Each row is a point on a tangle of strands that fork and nearly touch. The rows are in no order.
In the rows, 128 means zero.
Points whose rows are less than 155 apart are linked; no others are. Some points are linked to none.
j655: 181	162	175	120	113	82	108	110	124	202	132	142	121	159	58	146	162	99	122	93	142	121	80	141	61	124	132	81	124	138	129	91	133	94	134
j298: 137	177	175	150	139	135	161	174	135	119	86	101	135	108	157	132	122	76	118	139	133	170	120	108	172	131	133	151	97	102	120	134	137	86	85
j582: 152	107	97	148	147	123	132	105	96	122	137	159	111	111	135	94	147	126	118	95	161	102	109	139	96	132	145	106	126	138	134	172	119	147	141
j118: 104	199	139	98	106	125	99	78	145	67	120	91	95	144	59	119	143	107	128	159	76	122	121	89	140	148	88	140	105	89	93	80	137	83	117
j90: 154	126	159	164	136	170	167	165	107	126	90	113	145	83	131	143	114	63	130	139	136	164	72	125	140	116	160	155	115	116	144	133	102	57	83
j602: 170	94	162	77	66	123	110	114	116	153	117	93	134	215	80	137	113	42	145	104	150	121	112	155	92	109	115	56	103	107	153	109	150	86	93
j268: 119	76	138	148	171	207	152	126	83	72	132	104	117	147	156	145	181	120	117	107	112	139	129	119	90	126	171	169	175	171	109	160	92	146	114
j60: 111	68	76	112	96	169	143	140	124	115	118	155	159	109	193	127	36	144	123	143	145	114	146	169	139	143	106	153	102	136	165	159	125	149	128
j127: 103	128	197	158	177	163	127	184	132	111	146	130	100	107	155	130	193	129	106	138	98	143	119	87	152	140	193	142	127	201	99	162	116	113	152
j256: 83	111	94	127	176	137	174	101	90	143	119	173	143	83	163	178	84	217	152	154	150	95	139	148	126	89	126	197	155	124	138	135	119	132	107
j621: 123	109	104	131	154	171	171	128	94	90	125	153	150	167	196	136	146	124	92	95	196	90	162	126	95	130	122	155	127	134	141	158	107	199	77
j811: 113	81	131	157	85	125	107	121	128	108	158	96	124	110	162	113	103	86	113	117	92	147	121	158	156	112	138	86	114	158	115	184	89	67	161
j388: 167	137	125	92	110	67	114	52	112	183	135	132	95	138	67	156	129	84	107	121	108	127	104	162	58	85	93	52	127	115	134	109	125	83	165
j368: 105	217	134	156	127	114	140	133	153	90	111	119	144	153	115	168	73	139	95	107	127	181	115	147	135	193	108	186	84	140	88	77	134	89	68
j723: 108	80	173	194	179	107	156	152	106	148	178	103	116	131	113	96	171	91	134	156	131	110	101	101	170	86	167	97	146	132	167	148	130	121	159
j737: 145	104	151	117	156	168	150	168	116	164	139	166	131	124	154	122	167	174	73	92	155	96	94	136	85	141	151	163	105	204	147	158	112	162	134
j130: 114	84	133	198	167	116	155	133	133	140	160	90	119	120	118	99	109	71	149	155	159	133	123	75	177	125	125	96	133	87	172	134	134	132	166
j259: 167	40	95	96	104	195	150	146	106	127	122	123	120	132	157	99	126	96	110	138	163	65	111	115	91	118	131	124	80	130	205	181	147	164	147
j13: 77	102	137	142	204	194	185	108	82	74	153	113	111	135	138	139	179	136	98	129	101	103	127	115	131	115	135	176	172	160	105	145	89	148	95
j187: 115	112	134	177	169	154	143	173	140	105	143	140	134	146	215	100	146	138	106	127	190	124	175	85	136	160	146	149	110	164	126	196	142	174	144
j271: 171	160	144	55	89	123	103	128	140	136	85	123	123	153	106	125	162	101	117	120	93	124	126	153	133	98	113	79	108	111	119	130	130	115	106
j301: 107	203	120	107	129	165	153	127	143	85	88	129	132	114	140	150	87	147	133	162	101	167	147	102	161	150	80	195	127	91	120	100	143	127	87
j926: 127	143	158	130	153	206	162	104	105	98	97	122	104	122	75	139	133	127	127	130	142	130	85	74	84	187	141	180	114	132	109	98	133	72	70
j117: 142	201	171	95	92	104	92	141	145	131	122	85	158	192	94	158	194	90	142	113	80	168	109	145	113	117	109	133	159	88	100	62	131	123	103
j186: 193	86	101	129	106	145	114	118	115	147	117	100	112	116	125	98	141	59	147	132	145	137	103	89	81	135	129	80	124	80	162	140	126	121	172
j197: 176	112	134	90	86	81	91	148	165	193	145	76	122	140	76	127	141	127	143	159	87	153	149	92	151	98	109	86	172	84	142	63	162	149	187
j951: 122	105	118	117	115	133	109	94	107	121	97	137	99	70	108	123	129	154	170	163	61	118	116	160	163	76	162	101	160	132	110	160	122	73	143
j138: 105	146	140	153	132	79	137	93	130	122	145	126	105	107	94	130	101	103	109	146	76	132	102	165	188	70	123	99	116	111	116	124	96	70	123
j85: 144	94	124	101	98	104	107	96	135	128	143	105	110	203	79	91	128	110	143	134	154	89	169	141	139	112	120	48	119	95	148	144	146	159	117
j849: 120	82	135	71	152	147	170	165	110	169	106	159	141	118	125	131	141	191	139	190	138	49	129	156	133	44	145	162	108	137	178	154	177	147	118
j947: 163	212	139	94	111	88	75	141	148	122	88	126	135	172	118	128	222	120	149	112	119	160	141	117	115	127	124	110	183	89	94	85	150	174	125
j671: 104	104	102	172	181	189	179	127	91	78	89	115	133	87	183	147	112	129	164	152	146	156	134	101	127	130	141	181	168	92	114	145	119	111	106
j31: 98	94	141	143	168	151	178	138	107	164	144	147	154	106	119	158	87	185	146	151	129	107	122	156	151	87	149	177	158	156	149	122	124	117	106
j589: 99	111	105	122	113	151	119	103	142	101	159	120	148	172	135	168	130	161	98	72	92	148	131	195	60	155	135	146	151	188	70	120	67	126	111
j728: 137	115	119	116	146	217	175	113	88	90	101	134	115	112	134	150	131	105	94	114	150	121	86	99	84	172	126	180	116	141	131	129	111	103	74
j174: 158	114	95	170	152	128	164	145	94	190	108	171	157	61	167	155	78	146	125	125	201	119	88	143	107	112	137	165	101	115	180	135	135	112	138
j699: 115	114	160	169	181	124	170	158	103	129	163	114	144	136	142	126	208	90	127	124	136	128	113	114	151	74	146	115	165	125	153	133	104	167	131
j901: 111	139	169	133	153	145	107	124	148	132	159	123	101	134	81	111	153	147	151	138	122	138	132	34	114	185	143	129	160	122	110	84	157	138	155
j991: 130	70	143	163	133	124	164	115	104	145	183	134	147	175	113	135	119	74	86	90	153	108	91	183	118	110	143	89	120	155	154	145	103	105	117
j729: 142	126	135	140	125	109	124	159	148	146	107	125	151	136	140	131	93	156	198	128	164	158	169	139	131	125	149	135	169	102	118	117	156	153	117
j111: 118	185	162	169	132	56	37	95	142	119	158	107	90	134	88	122	171	80	154	105	130	158	115	80	100	171	160	100	132	111	65	95	129	101	159
j96: 160	193	143	103	151	150	163	158	113	131	91	156	146	164	143	151	188	149	80	96	160	141	112	103	96	158	107	179	107	150	116	104	119	157	79
j343: 112	90	152	113	88	158	121	114	127	82	143	96	104	149	135	101	105	86	108	136	101	118	136	134	152	124	127	93	99	147	119	165	104	80	107
j948: 142	144	103	92	116	90	132	110	137	133	117	133	119	142	103	104	129	142	136	153	131	92	171	142	184	97	98	83	120	75	162	124	141	188	109
j938: 102	202	124	147	145	109	118	79	138	73	124	112	86	95	53	119	130	107	148	153	116	135	125	74	141	160	118	142	120	73	99	67	148	105	127
j497: 160	48	127	102	98	128	127	194	152	140	126	115	149	162	161	91	124	101	109	139	154	75	123	155	137	100	142	109	47	144	194	195	161	143	133
j765: 137	209	102	179	144	66	119	87	150	115	123	114	111	76	71	121	97	114	159	139	146	153	137	88	142	162	109	155	118	60	130	70	156	121	130
j216: 133	158	162	77	86	103	47	89	149	127	142	131	89	189	61	107	158	159	145	113	142	130	155	56	86	200	102	99	105	134	91	97	161	122	134
j945: 132	90	143	96	95	123	128	177	138	150	124	96	144	143	145	115	140	142	151	173	75	125	154	170	203	58	136	106	144	126	147	149	140	147	141
j934: 86	162	115	111	112	147	114	73	137	50	178	91	119	202	104	123	154	77	83	113	105	132	112	106	108	172	59	129	91	118	115	118	93	125	113
j941: 133	48	99	131	116	147	156	155	114	147	136	114	190	171	138	124	86	118	173	134	166	103	150	176	112	93	131	111	152	121	176	130	142	186	115
j215: 130	83	166	78	79	124	92	156	141	158	150	89	115	112	136	124	127	114	104	143	54	123	114	147	140	82	121	82	95	174	120	169	103	77	188
j908: 187	93	162	55	73	77	58	143	160	207	119	86	120	145	77	130	156	145	167	144	118	132	155	110	130	95	140	61	157	124	118	89	185	142	178
j52: 83	172	73	120	145	106	133	76	126	98	136	152	122	131	123	129	138	179	116	112	110	109	156	164	135	121	96	155	159	127	97	116	97	173	108
j540: 130	122	177	143	151	80	90	133	135	183	183	142	87	109	86	115	185	111	124	133	112	130	100	62	133	144	151	68	118	141	128	110	132	111	206
j559: 123	178	142	173	112	69	50	111	156	97	138	111	110	151	146	102	149	86	142	110	124	174	140	132	139	170	167	103	128	118	59	151	111	101	137
j773: 130	130	198	106	130	114	144	168	139	154	136	120	123	151	87	105	149	124	117	169	133	102	133	90	185	120	133	111	95	122	168	122	167	149	125
j604: 142	89	135	169	165	196	146	138	91	68	87	117	118	114	173	113	154	129	164	136	143	123	148	114	113	118	187	157	156	133	116	184	127	132	101
j664: 157	157	47	174	121	93	122	82	133	127	112	133	135	70	131	142	87	73	140	118	115	156	89	170	113	129	90	131	139	62	140	104	105	105	149
j897: 134	110	136	74	159	169	174	173	103	146	98	142	149	115	153	142	179	166	135	143	137	73	135	119	116	59	135	174	147	139	160	151	144	183	117
j431: 168	126	119	138	89	107	102	183	158	177	134	119	165	107	182	138	131	98	114	98	108	172	88	181	115	113	127	112	118	149	150	154	94	124	177
j17: 108	168	158	110	115	115	69	95	170	139	184	128	95	149	57	119	147	169	140	119	120	142	139	50	91	211	112	130	136	143	84	60	164	133	161
j457: 109	164	134	94	120	127	100	142	170	91	131	115	128	214	147	105	171	147	127	145	109	143	192	128	159	135	95	124	174	113	95	138	139	203	112
j180: 119	169	95	133	154	168	161	102	124	88	100	138	124	91	143	132	93	135	132	144	161	137	131	65	117	173	66	180	102	74	138	101	139	139	97
j787: 58	144	115	165	206	176	181	85	101	38	146	122	110	136	147	140	152	129	96	138	126	115	142	79	134	139	105	185	143	132	89	123	91	146	82
j510: 134	113	133	131	121	173	161	149	126	120	143	114	140	144	150	109	101	57	91	119	157	131	112	76	126	177	76	128	78	122	177	131	123	141	115
j175: 108	210	135	150	145	60	71	75	133	93	141	138	90	144	68	148	192	116	121	112	113	123	113	137	109	144	152	109	134	125	57	82	110	103	131
j715: 115	35	108	169	102	173	114	144	128	72	152	88	152	145	199	110	99	87	143	111	104	154	146	167	126	130	152	121	149	159	117	187	96	125	146
j218: 101	126	180	153	131	142	87	127	137	87	140	75	124	204	105	139	148	101	136	110	112	171	132	127	94	158	160	135	149	157	59	118	114	96	87
j736: 130	44	122	103	65	188	115	125	105	101	127	129	143	159	157	117	65	73	104	104	142	106	134	179	103	153	128	94	81	165	142	163	111	94	103
j734: 141	89	139	132	145	105	107	134	95	166	146	177	87	94	105	104	175	175	142	133	128	55	102	123	132	90	195	73	125	165	149	163	175	123	189
j140: 89	112	94	169	115	100	110	74	150	117	188	126	127	136	106	118	78	140	108	89	136	134	135	153	112	173	116	111	115	157	96	131	94	104	135
j714: 162	139	166	121	98	128	124	128	132	162	118	92	155	181	76	151	114	60	147	100	155	150	86	126	70	135	122	104	129	112	138	79	135	89	92
j799: 99	117	146	176	180	151	161	162	125	120	117	149	158	134	198	155	112	193	116	128	191	116	183	103	120	146	152	181	124	172	111	181	141	149	119
j43: 139	80	113	173	118	90	142	158	123	178	147	133	181	149	157	118	67	125	156	128	212	103	160	174	130	116	134	104	119	113	187	155	148	167	129
j354: 129	168	142	94	139	153	168	161	123	142	57	152	174	122	142	166	114	165	149	149	119	128	149	170	141	96	131	167	135	110	121	101	143	119	51
j782: 149	95	114	120	98	106	111	75	112	100	91	117	100	141	92	94	106	105	183	142	130	90	163	169	156	83	161	56	130	81	124	164	148	102	95
j163: 139	128	113	103	162	91	144	108	110	196	140	158	109	74	91	137	144	164	138	153	101	104	116	123	145	75	124	118	165	109	168	94	157	162	193
j720: 117	146	137	140	154	174	167	143	118	112	82	168	141	113	192	158	91	193	92	127	203	114	179	73	105	176	129	197	95	157	116	151	139	132	93
j307: 98	129	139	121	159	120	161	138	112	187	142	150	131	65	107	162	118	185	145	171	95	136	110	126	164	84	121	172	173	129	151	82	133	125	139
j275: 98	153	120	149	137	194	156	107	115	19	102	118	116	161	146	134	114	100	107	132	134	136	156	116	123	168	111	171	134	115	76	148	118	129	58
j618: 130	94	188	176	162	139	109	170	113	134	149	118	125	132	151	114	183	126	131	111	131	141	105	128	127	126	210	122	126	208	110	169	119	99	145
j150: 157	126	140	145	124	150	123	153	157	178	112	127	138	75	122	126	61	144	151	118	150	155	100	85	104	186	152	157	120	140	142	107	152	97	148
j333: 118	145	111	151	154	167	154	127	128	112	115	152	116	94	163	124	86	154	112	133	189	136	146	54	127	202	108	175	83	130	145	133	132	129	120
j76: 161	40	114	139	90	194	131	128	97	110	104	148	146	115	148	129	74	90	112	81	160	125	94	173	67	159	164	139	100	177	128	162	118	86	114
j815: 138	185	157	96	106	110	97	131	146	111	90	114	131	144	96	138	164	119	137	117	89	157	118	176	134	107	150	106	140	121	81	103	112	73	90
j629: 144	175	140	109	80	56	48	103	178	145	148	103	117	142	90	124	101	150	160	109	112	153	176	131	132	144	122	100	141	106	87	80	144	110	148
j217: 135	64	123	130	152	143	159	150	92	131	140	131	155	183	163	122	153	126	156	110	200	76	162	149	97	94	142	133	163	122	168	162	144	198	108
j283: 116	117	153	113	123	169	169	187	133	108	83	110	155	134	195	134	73	136	149	193	144	131	192	108	179	101	118	174	126	104	147	159	162	135	86
j504: 115	149	117	94	76	88	98	106	156	149	136	85	128	86	108	151	45	122	133	144	48	166	121	150	153	121	96	122	124	113	108	102	111	59	151
j23: 144	112	112	82	140	143	116	113	99	105	111	135	99	112	140	104	208	141	137	140	89	89	138	136	131	77	155	96	176	122	125	164	118	164	158
j227: 119	80	58	94	110	185	150	126	130	123	140	127	150	110	171	118	91	127	110	138	106	124	134	134	122	127	78	141	140	122	164	138	100	183	173
j262: 130	138	144	114	93	122	103	130	168	165	129	103	126	87	114	145	28	138	132	122	97	172	98	105	124	169	120	146	97	157	117	114	123	51	142
j444: 94	212	113	119	123	145	115	91	146	37	139	92	130	176	95	149	154	104	111	138	93	135	105	114	121	173	56	191	109	103	91	80	132	116	109
j899: 128	123	74	121	171	130	155	113	75	141	81	180	137	50	198	178	109	188	141	145	134	113	115	164	133	64	134	175	152	130	150	164	113	146	117
j287: 109	167	181	143	170	123	173	171	119	127	146	129	155	168	150	139	194	95	90	119	144	133	123	130	149	101	112	137	140	126	134	121	100	160	92
j676: 165	112	108	143	118	163	128	109	133	160	122	119	121	96	99	136	92	98	154	108	144	152	91	91	61	176	121	137	129	113	152	111	127	96	151
j580: 133	151	117	106	107	121	69	69	133	98	158	116	83	169	104	109	174	80	98	104	125	125	106	82	74	164	79	92	91	124	112	144	102	127	152
j228: 122	100	116	85	115	108	94	90	121	129	148	118	103	132	117	124	205	116	121	127	71	107	123	141	130	70	119	66	158	133	107	141	93	142	172
j461: 103	188	186	107	136	79	144	131	142	141	108	160	109	107	63	137	117	180	135	164	110	119	146	132	197	96	143	144	119	110	111	73	161	107	71
j327: 144	183	101	112	138	128	161	81	116	142	95	161	128	100	68	173	102	173	134	116	138	112	92	129	83	145	111	177	132	107	122	60	132	100	88
j137: 137	131	69	87	112	113	160	136	132	131	132	128	154	157	131	121	117	115	120	140	140	111	169	138	158	99	47	99	112	75	190	117	131	202	135
j910: 109	196	115	101	113	125	141	128	148	111	91	124	162	124	112	177	73	163	150	153	112	155	148	159	146	124	80	198	132	83	120	54	143	114	66
j722: 119	119	96	153	145	101	150	141	142	156	133	149	114	72	171	105	112	159	129	169	155	111	153	76	180	117	98	126	107	106	176	139	143	173	181
j28: 101	140	167	152	111	114	88	131	168	125	169	62	154	183	104	147	124	94	140	96	98	186	123	146	89	153	123	143	153	150	75	87	112	93	124
j78: 80	150	73	149	145	126	157	92	134	77	138	140	147	140	168	135	101	157	124	115	154	116	177	156	116	148	86	168	161	102	105	124	109	179	99
j930: 139	111	50	116	108	164	138	125	118	81	112	167	146	139	201	128	133	115	87	77	155	112	147	178	81	155	95	135	127	141	140	168	88	195	113
j55: 132	162	162	171	174	52	117	139	142	174	171	150	104	111	93	125	186	116	127	121	133	146	118	90	144	124	155	90	158	118	131	84	137	151	178
j100: 157	59	78	112	161	125	152	138	90	193	104	138	128	90	123	127	146	171	164	185	146	57	123	129	129	36	151	125	140	105	193	154	188	168	171
j681: 126	74	109	151	144	156	173	117	124	141	174	103	119	142	118	98	101	70	106	148	153	122	117	77	146	136	78	97	99	98	201	133	115	157	150
j71: 163	180	145	82	96	124	110	150	131	119	92	127	158	221	129	128	187	84	118	90	146	142	123	152	109	128	95	92	109	108	139	117	122	166	67
j473: 124	157	96	146	121	97	128	140	162	160	151	150	170	135	162	139	105	169	110	81	151	153	142	157	118	164	99	134	119	152	128	117	97	174	134
j999: 105	143	112	106	68	74	112	123	176	134	162	85	142	129	127	131	47	108	120	134	67	161	147	165	182	114	73	104	122	103	136	110	118	109	140
j62: 151	150	44	162	143	126	156	99	95	111	74	176	126	42	166	146	102	98	124	117	149	143	98	151	113	128	104	154	131	76	145	136	89	115	129
j97: 91	116	118	118	113	172	142	102	127	55	124	103	121	150	129	121	97	94	128	144	93	144	142	144	140	146	116	145	132	123	102	138	106	95	83
j578: 116	60	135	175	130	167	129	165	146	111	173	98	156	157	191	100	112	102	115	116	150	148	141	133	131	162	144	135	116	174	149	179	117	140	147
j176: 153	111	144	92	117	128	106	121	140	149	133	93	103	113	61	120	145	120	167	162	91	149	128	59	128	136	127	114	169	89	128	71	159	124	166
j997: 126	135	115	142	149	98	122	163	139	158	130	170	113	90	183	93	174	177	126	138	147	115	158	98	156	128	135	116	125	140	143	156	143	191	185
j514: 92	185	83	140	146	68	119	61	139	91	172	140	111	152	96	129	163	135	111	104	114	97	127	176	118	116	100	125	146	114	91	94	95	155	135
j970: 161	80	118	170	142	157	143	171	116	172	101	135	166	80	167	134	100	139	177	120	192	133	115	115	87	148	165	164	136	135	152	147	152	134	142
j550: 162	90	126	115	113	163	91	99	119	113	142	109	85	153	118	94	177	59	114	111	141	118	107	55	80	155	118	78	129	111	151	154	108	138	164
j993: 124	58	150	86	82	129	95	163	137	147	135	71	132	139	155	116	156	126	145	153	52	118	145	156	169	60	157	73	129	156	121	177	125	109	171
j537: 111	130	48	143	107	145	123	106	122	38	119	147	143	147	194	109	90	90	111	94	157	128	165	166	112	160	91	122	130	106	114	151	85	179	100
j390: 83	119	120	141	143	100	125	106	112	147	133	148	116	64	106	130	103	190	171	165	56	133	123	155	188	74	144	130	181	134	110	117	126	96	150
j297: 144	171	114	94	64	82	113	152	173	156	129	114	165	143	137	122	48	132	124	123	112	154	153	172	185	122	78	98	101	114	155	105	142	139	120
j598: 109	161	192	118	130	95	134	133	147	127	134	116	109	133	62	108	123	146	143	170	104	115	156	89	206	114	133	117	128	94	120	74	167	120	108
j640: 82	123	166	159	151	88	114	111	127	131	192	166	84	124	100	93	139	183	132	132	135	95	140	102	164	145	178	93	124	175	102	139	143	127	154
j968: 127	163	190	106	144	160	152	134	120	137	98	149	110	103	69	134	151	135	108	135	105	120	80	79	124	146	143	145	99	147	121	106	140	78	108
j957: 140	186	139	99	84	113	123	187	169	130	98	131	165	150	186	113	73	154	123	141	137	163	180	126	193	157	90	143	81	124	141	139	160	155	103
j656: 118	173	179	105	137	87	145	156	131	143	78	172	132	121	102	142	134	197	135	146	124	116	146	185	181	80	169	131	124	150	105	107	153	104	72
j249: 117	102	118	118	119	163	112	98	133	100	139	112	125	167	106	114	132	168	163	104	136	120	164	125	78	168	148	137	174	147	94	143	130	154	104
j337: 144	77	137	136	146	141	141	201	117	134	129	125	139	128	193	104	177	105	97	147	148	99	114	142	152	86	154	134	89	142	173	212	140	150	142
j763: 123	134	94	179	119	136	97	116	147	62	121	109	129	128	179	118	115	77	122	89	146	179	127	144	115	192	145	132	124	121	67	163	96	97	116
j976: 137	117	152	49	146	170	138	167	116	137	91	132	115	117	134	117	209	172	136	171	95	85	147	103	139	77	154	132	169	132	145	143	157	181	145
j982: 152	138	178	116	124	145	143	180	131	137	106	97	129	152	135	101	143	79	109	148	158	133	117	88	155	125	121	109	88	105	174	140	142	137	110
j624: 155	209	126	129	142	62	96	136	150	152	130	157	108	112	110	120	201	123	121	121	122	148	110	96	139	136	115	106	140	83	124	86	133	169	165
j846: 105	121	162	134	183	185	143	132	90	81	109	136	66	87	116	116	201	122	124	143	85	109	103	62	141	129	183	125	140	158	100	150	125	110	132
j850: 127	88	154	98	82	77	50	127	168	163	157	88	116	125	106	107	103	166	178	137	101	149	176	121	148	123	154	79	156	140	88	115	168	110	180
j702: 133	115	91	88	91	150	130	130	147	155	149	122	155	123	148	143	125	115	96	110	78	151	107	154	115	122	78	122	131	138	159	128	91	145	171
j573: 127	60	100	103	117	126	130	92	83	125	100	110	100	104	97	116	115	148	180	185	88	93	132	158	171	45	157	95	157	109	148	163	148	92	131
j389: 117	141	150	151	145	155	165	174	130	114	137	110	167	162	176	161	158	65	77	101	114	167	98	152	135	121	110	150	127	142	134	117	72	135	95
j788: 160	207	123	103	88	48	71	75	156	154	128	127	137	147	53	146	84	147	142	106	120	143	145	177	119	125	106	106	116	99	103	63	151	90	115
j16: 110	32	127	130	119	179	149	131	100	148	137	137	144	121	120	136	62	160	143	144	130	89	102	166	114	109	168	157	125	169	156	159	141	92	127
j568: 133	54	146	117	127	173	146	169	116	167	131	150	139	110	140	122	113	158	104	134	140	98	96	155	97	120	168	183	95	207	166	172	144	110	138
j904: 113	59	70	164	120	116	148	133	123	156	165	166	166	108	182	122	34	149	131	121	178	112	144	180	135	129	113	135	114	147	173	160	130	152	152
j917: 122	171	127	104	118	60	106	65	137	161	141	180	108	125	45	144	85	186	130	126	99	99	140	193	137	112	112	113	121	136	113	75	135	104	115
j505: 113	129	106	209	133	118	145	146	137	85	122	123	162	113	197	146	76	81	97	91	150	187	128	177	154	171	127	143	113	140	103	135	93	88	103
j376: 142	106	175	170	140	148	107	136	112	121	131	102	119	176	112	123	170	91	140	96	151	149	114	114	87	155	187	124	147	157	92	145	111	98	102
j348: 83	163	110	184	130	76	86	94	175	115	198	90	148	171	106	155	121	116	119	81	118	175	113	152	108	181	119	148	143	150	82	84	99	110	154
j351: 131	195	167	124	141	118	145	158	124	124	109	143	141	209	118	141	190	125	97	87	154	130	124	146	116	130	125	135	131	139	108	101	119	155	59
j379: 162	151	92	161	111	88	117	145	139	167	132	159	169	112	175	140	122	119	95	66	144	159	104	200	102	140	130	113	116	134	137	140	88	136	150
j775: 184	44	96	102	91	162	119	127	114	153	109	108	109	105	134	116	118	77	120	148	126	111	97	109	99	122	129	93	79	121	188	182	130	104	190
j32: 110	166	132	163	156	70	137	145	148	141	155	172	143	130	158	122	140	190	122	121	161	119	177	137	163	123	123	128	144	126	118	126	135	196	142
j99: 144	195	157	113	97	100	98	156	174	125	113	128	115	164	136	85	103	149	123	141	138	157	177	82	185	181	106	112	100	127	124	128	170	144	124
j45: 110	92	163	147	126	93	104	152	136	139	155	144	92	106	108	81	126	180	153	158	129	82	141	105	181	130	180	94	93	166	122	155	178	120	172
j661: 116	159	126	194	180	125	125	143	153	127	126	147	121	83	153	136	129	201	156	121	145	165	155	88	97	189	172	163	163	152	71	110	148	138	151
j744: 120	112	185	138	147	92	94	142	99	170	155	167	87	97	89	129	209	151	150	113	114	97	87	93	107	129	210	67	143	177	103	132	152	100	190
j686: 146	162	60	119	145	127	146	121	119	157	74	172	121	38	159	145	124	162	142	143	124	148	112	123	120	122	114	158	147	101	143	122	115	145	148
j338: 166	66	83	133	85	177	137	131	89	149	91	172	152	68	163	145	43	113	111	106	148	130	71	172	94	143	152	148	96	150	156	167	118	70	140
j375: 131	193	141	100	128	132	161	109	120	139	84	173	114	93	75	158	127	160	100	119	124	115	84	145	120	129	128	153	93	141	104	98	113	76	76
j36: 140	189	170	79	93	89	63	117	158	111	114	125	90	181	79	89	148	141	149	142	126	130	160	51	160	174	111	85	107	100	108	95	184	139	128
j579: 133	176	113	142	144	75	146	85	133	186	137	171	137	109	72	151	95	177	140	123	144	118	124	148	114	126	105	149	148	104	139	57	136	142	121
j998: 145	202	67	175	132	66	99	97	153	113	131	130	138	115	133	137	121	109	137	99	166	150	125	136	101	166	104	140	124	69	111	94	124	148	123
j377: 124	108	140	98	110	157	152	186	145	116	95	94	145	127	155	113	102	121	146	192	81	141	153	123	205	90	123	131	138	101	163	154	144	134	116
j479: 141	91	96	140	182	100	170	120	83	208	146	163	114	75	122	134	149	174	151	150	144	75	100	116	110	67	154	128	170	132	184	133	169	180	196
j199: 120	124	91	85	120	92	97	59	130	147	160	108	93	112	73	144	151	128	135	140	69	117	131	153	102	78	93	79	167	110	104	92	117	119	171
j203: 104	110	99	179	140	152	158	162	116	89	127	138	173	106	225	147	119	86	71	104	133	177	109	167	143	127	114	155	116	161	114	158	81	111	109
j823: 98	81	86	130	118	165	143	95	118	109	157	152	144	130	134	148	93	164	82	90	122	123	122	187	96	145	116	148	130	185	102	146	80	125	127
j458: 149	169	116	77	152	164	164	141	106	156	113	183	135	101	143	159	159	157	78	99	138	104	96	109	84	144	107	171	118	157	142	113	110	171	116
j57: 134	94	155	119	122	169	107	127	91	106	90	126	96	73	126	98	162	135	155	149	90	113	106	113	128	106	190	115	118	157	113	190	126	73	145

A fork is a point with three links. Follow the links from the first point to the second and name the forks in between, in order.
j127; j897: j951, j307
j676; j57: j186, j31, j307, j951
j850; j550: j150, j186
j656; j899: j982, j287, j351, j31
j998; j389: j31, j351, j287
j287; j461: j982
j228; j699: j307, j31, j351, j287
j31; j714: j307
j130; j43: j287
j97; j283: j343, j811

Follow the links from the first point to the second, and from the first to the third. Name the last point that the two ways share.
j773; j849; j540: j351
j505; j681; j118: j287
j763; j540; j849: j351
j850; j337; j174: j150
j573; j186; j130: j31

A fork is a point with three links, a tip a point with one. Leave the first point through the second and follow the links. Name the first fork or tip that comes.
j216; j17: j728
j218; j376: j951
j941; j217: j287
j908; j197: j150
j765; j998: j31
j982; j773: j811
